Each row is a point on a landscape with many peaks, with its height.
A climber steps from a point to the highest of its 2 nearest points, and stops where none of them is higher. Distance is the straight distance between rows; heights are no part of it.
Q580 height 27.0: [ 35 -24 -20 -18 -10 -37  37  48 -40  -3  31  10 -10  13 -29  16  35 -17
 -34  33 -16]
Q625 height 46.5: [ 11  17  13 -24 -17  16  41 -26  -1  -3 -73   9  -5   5  55   5 -13 -56
  12  21  -2]
Q304 height 38.5: [  7 -21  23  31 -26  57   6  18 -41  49  14  42 -16  22 -50   2  12 -12
 -10   4  41]
Q367 height 31.0: [-12  19  12 -23  -1   4 -10  15  10   8  -9  -2  81 -48 -20 -17 -22   2
  15 -78  48]
Q993 height 33.7: [ -4  18   7 -23 -17  -9 -33  29  41  42   4  27  45 -68 -37   8  13 -22
  18 -51  12]
Q146 height 46.9: [-30 -16   3 -19 -41  19 -41 -59  31  22 -19 -10 -29 -25  17  22  -4 -20
  15 -57  40]
Q19 height 29.4: [ -4 -14 -17 -27 -83 -17  40 -10  -6  14  34 -22 -13 -47  35  -9 -21 -37
 -67 -22  10]
Q164 height 9.6: [ 17  63  20 -53  11 -19   3 -70  33 -27  32 -36 -72 -25  10 -82  36  -7
  15  14 -47]
Q977 height 33.5: [  0   0 -13 -17  -5   5  -5 -37  31 -18 -44   4  15 -52   8 -48 -15 -55
 -23  16 -36]
Q845 height 48.4: [-10  14  39 -35  12 -28   5 -34 -21  11 -51   8 -15   6  15  20  12 -24
  25 -12   0]
Q810 height 11.7: [ 19  27 -22 -31  12 -38 -17 -36  18 -51  25 -26 -47 -21 -13 -47  28 -17
 -19  45 -63]
Q321 height 26.6: [-34 -33  16 -42  37 -31   8 -38 -14   0  -8 -15 -23  48 -29  17 -13  61
  22 -14 -20]
Q255 height 41.2: [ -5  14 -31  -2  -7  26   7 -23   7 -26  18   3 -24  14  45  -1  19  23
  -5   2 -28]
Q431 height 33.9: [  3  31  20  10  44  40  36  40  11 -28   9  25  53  -8 -15 -47  11  44
  22 -12 -19]
Q588 height 47.1: [  2 -51  -4  24  97   2 -32 -34   2 -16 -61   3 -32  28 -24  -7  15  31
  53   7 -37]
Q699 height 47.5: [-47 -10 -20   5  35 -27 -12   9 -44  47  -3  11  23   3 -23  14 -37 -44
 -35  36  -6]
Q315 height 42.6: [-17  31  20 -12   9 -35 -31  -8  22  22 -52  14  33 -27  36  27 -11 -36
  23 -17   9]
Q530 height 38.9: [ -3  33   3   3  -5  -3  38  45  14  13  11  25  90   1  -4 -21 -54  27
 -27   6 -12]
Q300 height 37.6: [ -5  19   4  -2 -29 -29 -27  29  59  27   3  16  26 -18  18  35   2  -7
   7 -26  25]
Q937 height 41.7: [  1   5  -4  16 -40  48 -60 -29  13  40   6  14 -14 -18 -11  48  -9  -7
  16 -31  65]
Q850 height 56.7: [  6   1 -60 -46 -40  -4  -9  23  37 -34  65 -30 -23 -15  38  35  30  37
   8 -40  -3]
Q356 height 47.8: [ 30  11  29   8  21  19 -19 -37   0 -11 -34   3  13  18 -60   2 -30  28
  28  15  22]
Q822 height 35.8: [ -5  15 -12   9 -32  10  32  10  -8  10  13  -1   6  44  46  29 -21  20
 -13  23  -6]
Q670 height 31.3: [-20  20  27 -58 -25 -32 -12 -36  82  13  24   0 -18  -5 -18  -2 -26  29
   3 -20 -37]
Q10 height 45.2: [ 20  21 -46  -7 -46 -42   9  49  23  58  40  26  22 -19  42  33 -37 -46
 -34  24  24]
Q497 height 47.9: [ 13  26 -67  13 -13   8 -15  12   2 -40  58 -10 -21 -19  33   1  60  25
  -5   2  -4]
Q93 height 18.6: [  8 -11 -88 -48  13 -13   8   1 -51  -3  28   1   4 -34 -47   6  -3  -5
 -41   1 -15]
Q209 height 62.3: [ 15 -51  27  26  26  10  20  46   3 -57 -48   4  27   9 -63 -30  26  17
 -10   0   8]
Q638 height 28.9: [  2  -2   8  -1   3 -15 -32 -22 -34  19 -16 -13  41 -21 -40  20 -29  -2
  16 -58  71]
Q707 height 33.6: [  8   5 -67  57  -4  21 -56  21  12  -2  24  -6   5  17   3  50  11  22
  -7  22  50]
Q751 height 40.9: [-42  21  34  -8 -13 -34  31  35   2  35  44  10  27  12  32 -14  -1  25
 -11 -37   3]
Q784 height 57.4: [  1 -38  12  17 103 -11 -65 -60  -5  27 -71  -2 -42  11  -5   8  -2 -17
  85  12 -36]
Q414 height 37.1: [-17   6  -5  13 -22 -51  25  31  -2  38  33 -10  25  33  35  20 -29  21
 -30   1  43]
Q154 height 22.7: [ 31 -10 -68 -16  -2 -38  39  52 -37 -26  29  -8  26 -30 -13 -16  31  -9
 -40  13 -19]
Q83 height 36.1: [-38 -15 -27  30  20  42 -31 -45  35 -10 -34  -4  -3  56  51  26 -38  46
  23  31 -17]
Q79 height 32.1: [ 25  36  49  -5  10  50  24  29  -6 -10  13  23  29  11 -20 -21  16  47
  48 -30  28]
Q290 height 32.5: [-34 -45   3  53  51 -31 -41  25 -47  40  31  -9   7  31 -47  44 -17  22
   3  -3  28]
Q390 height 25.6: [-15   8  -8 -45 -53  -6  23 -38  -4  -4  40 -19 -14  -4  -9 -11 -35  -1
 -61   4 -17]
Q511 height 42.7: [-16  30   4  32  23 -19 -11  20 -10  14  19   5  70  18 -39  14 -54  37
 -22  35  10]
Q43 height 35.6: [ 64   5 -25 -11 -58   8  63  36 -26 -26  12  -7 -47  -8  78  13  44 -38
  -5  14 -14]
Q738 height 37.8: [  2   3 -26  36 -17  36 -77 -14  36  25  22  15   2   6 -29  60 -21  35
  19   3  35]
Q243 height 43.6: [  8 -18  33  29 -20  53   2 -11   7  -4 -13  17  -9  36 -44  -3 -10  23
   0  22  31]
Q721 height 6.9: [ 13   3  72 -34   3 -27  34 -16  25 -13  -9   1 -76  21 -21 -70  64 -15
   7  36 -66]
Q46 height 5.1: [ 18 -35  31  -7  47   3   9 -23  39   0 -47  14 -93  23 -29 -54  65  -9
  37  27 -36]
Q379 height 39.2: [ 46  56   2  24  55  50 -44 -58 -34  16 -45  26  23   3  -7   7 -64  -4
  60  39   3]
Q925 height 29.1: [-10 -13 -13 -61 -29   6  17 -25  56  -9  -2   8  -4 -65  24 -44 -14 -26
 -14 -23 -57]
Q171 height 39.3: [  5 -15 -14 -41 -23  -7  14 -41  13 -26 -84 -12 -10 -38  32  -7 -21 -81
 -19  -1 -13]
Q102 height 47.2: [-24  14  44  74  30  -9 -42   4 -12  -3  -9 -19  44  20 -57   3 -57   7
 -31  50  17]
Q67 height 48.8: [ -2 -35  61  13 -34 -11  36  51  29  -9  19   0 -13  42 -26   4  29  33
 -19  14 -11]
Q543 height 46.7: [ 64 -13 -13 -66 -44 -18  56  82  20 -11  32   4 -11 -59  40 -10  43 -42
  10  -5 -54]
Q869 height 44.2: [-37   9  65  37  -5 -13  13  28   2  16  47   3  -2  11 -13 -27  33  34
 -13 -21  -7]
Q744 height 61.2: [-40 -24  32   4  -2 -31   5  10 -43  45   0   1  -6   5 -10   7   3 -50
 -33  -2  23]
Q795 height 29.2: [-24 -43   4   5  57 -19  -5  -3 -43  -2  27  -3  -2  42 -74  17  -6  59
  -9   4 -14]
Q470 height 50.0: [  3  25 -38 -49  -6  35 -13  42  62 -36  61   5   4 -31  24  -8  28  45
  37 -55  -4]
Q782 height 31.9: [  5 -12 -11 -20 -26 -78  23  31 -20   5  33 -16  -4  29 -12  37  -7  -9
 -44  26  10]
Q897 height 38.6: [-13  -5   0  60  55  35 -40   1 -62  43  -3  23 -28  13  -1  36  25  -7
  29   6   7]
Q104 height 8.2: [ 11  25  67 -59 -21 -28  35 -13  25 -35  39 -22 -75  -7  29 -62  49  -9
   2   4 -61]
Q596 height 54.9: [  0 -32  40  12   3 -12  30  42  43 -68  -7 -13  17  28 -31 -55  24  35
 -17  12 -36]
Q633 height 48.5: [-23 -23   9  12 -22  18  15   7 -23  16 -11  11   6 -41 -14 -43  27 -55
 -40 -21   3]
Q710 height 68.5: [-36 -12   2  50 -10  34  27   1 -38   3 -35  -1  -5  20  71 -11  14 -17
 -19  -4  27]
Q799 height 30.7: [ 25  19 -45  63  22  20 -34  14 -47  20  13   8  22  19   5  52   0  33
  23  -1  67]
Q210 height 53.8: [ 22 -30  14  46  42   9 -22  18 -18 -27 -33   3  46  22 -82  -6 -28   9
 -10  35  20]
Q239 height 55.5: [ -1  11 -12  22 -28  21  53 -19 -32 -47 -57 -21  11 -13  78 -22   2 -48
 -19  -5  21]
Q829 height 45.8: [-17 -43  13  35  77  36 -55 -28 -52  48 -34  14 -33  14 -15  26  -6 -21
  69 -12 -27]
Q516 height 35.3: [ -7 -11 -34  -3 -49 -22  14  19  12  29  -8 -12  32 -26  25  11 -48 -58
 -55  -4  24]
Q775 height 41.0: [-12 -10  -6  39  78  27 -31 -56   0 -16 -29  -7 -15  45   5  -3 -22  67
  41  25 -25]
Q928 height 31.4: [-59 -26 -23  20 -10 -14 -25 -25  30 -11 -13 -34   3  48  54  50 -41  22
 -22   5   3]
Q462 height 33.8: [  8  25  24 -53  -4 -48  -2  17  52 -11   8  -4  19 -14 -20  12   3   9
  22 -15 -15]
Q610 height 30.4: [  6  28  57  -3 -27  29  19  16   8 -30  14 -15  57 -17 -23 -41  -6  32
   6 -54  54]
Q91 height 14.7: [ 26 -14 -66 -56   4 -30 -10 -20 -13 -42  16 -16 -39 -35 -36 -12  37 -28
 -14  12 -33]
Q479 height 36.2: [ -6  45  23  -3  15  21  59  27   6 -36  -2   5  75  15  29 -45 -31  49
  -9   6 -23]
Q326 height 45.0: [ 33  11 -34  11 -42  27  50  -7 -61 -24 -20  -8 -29  -2  40  -6  21 -52
 -28  33  16]
Q450 height 43.5: [ 34  18   6  24  13  71 -41 -54 -13   8 -40  11  -5  33  -9  28 -44  20
  56  26  35]
Q963 height 62.5: [ 52  16 -30 -32 -51 -28  39  69  14  31  23  25   9 -44  42  16   4 -64
  -9  14 -12]
Q618 height 34.0: [ -6   6 -16  93  65  25 -50   3 -96  43  32   5  -5  13  -4  38   2  15
  38 -30  55]
Q517 height 24.2: [-40 -31  31 -10  39 -17  -6 -59  16 -23  -6 -31 -54  18 -10 -37  27  44
   8 -26 -33]
Q523 height 37.7: [ 62 -14 -46 -23 -53  27  34  46  15 -33  20   1 -33 -41  36  -5  42 -30
  -7  24 -49]
Q789 height 54.8: [-46 -12  29  39 -18  12 -28 -34   4  11 -37 -19 -25  20  49  27   8 -25
   7 -21  44]

For each start below, name the point where the climber stops.
Q104: Q209
Q707: Q710
Q580: Q209

Call two points neighbours if one is among the 2 nearest of the other. Go from one point of each pair to the other, from neighbour to neighbour, staying as high as possible. Name the lowest point that can't be avoided.
Q850, Q845: Q977
Q710, Q963: Q43
Q850, Q356: Q822
Q209, Q744: Q511
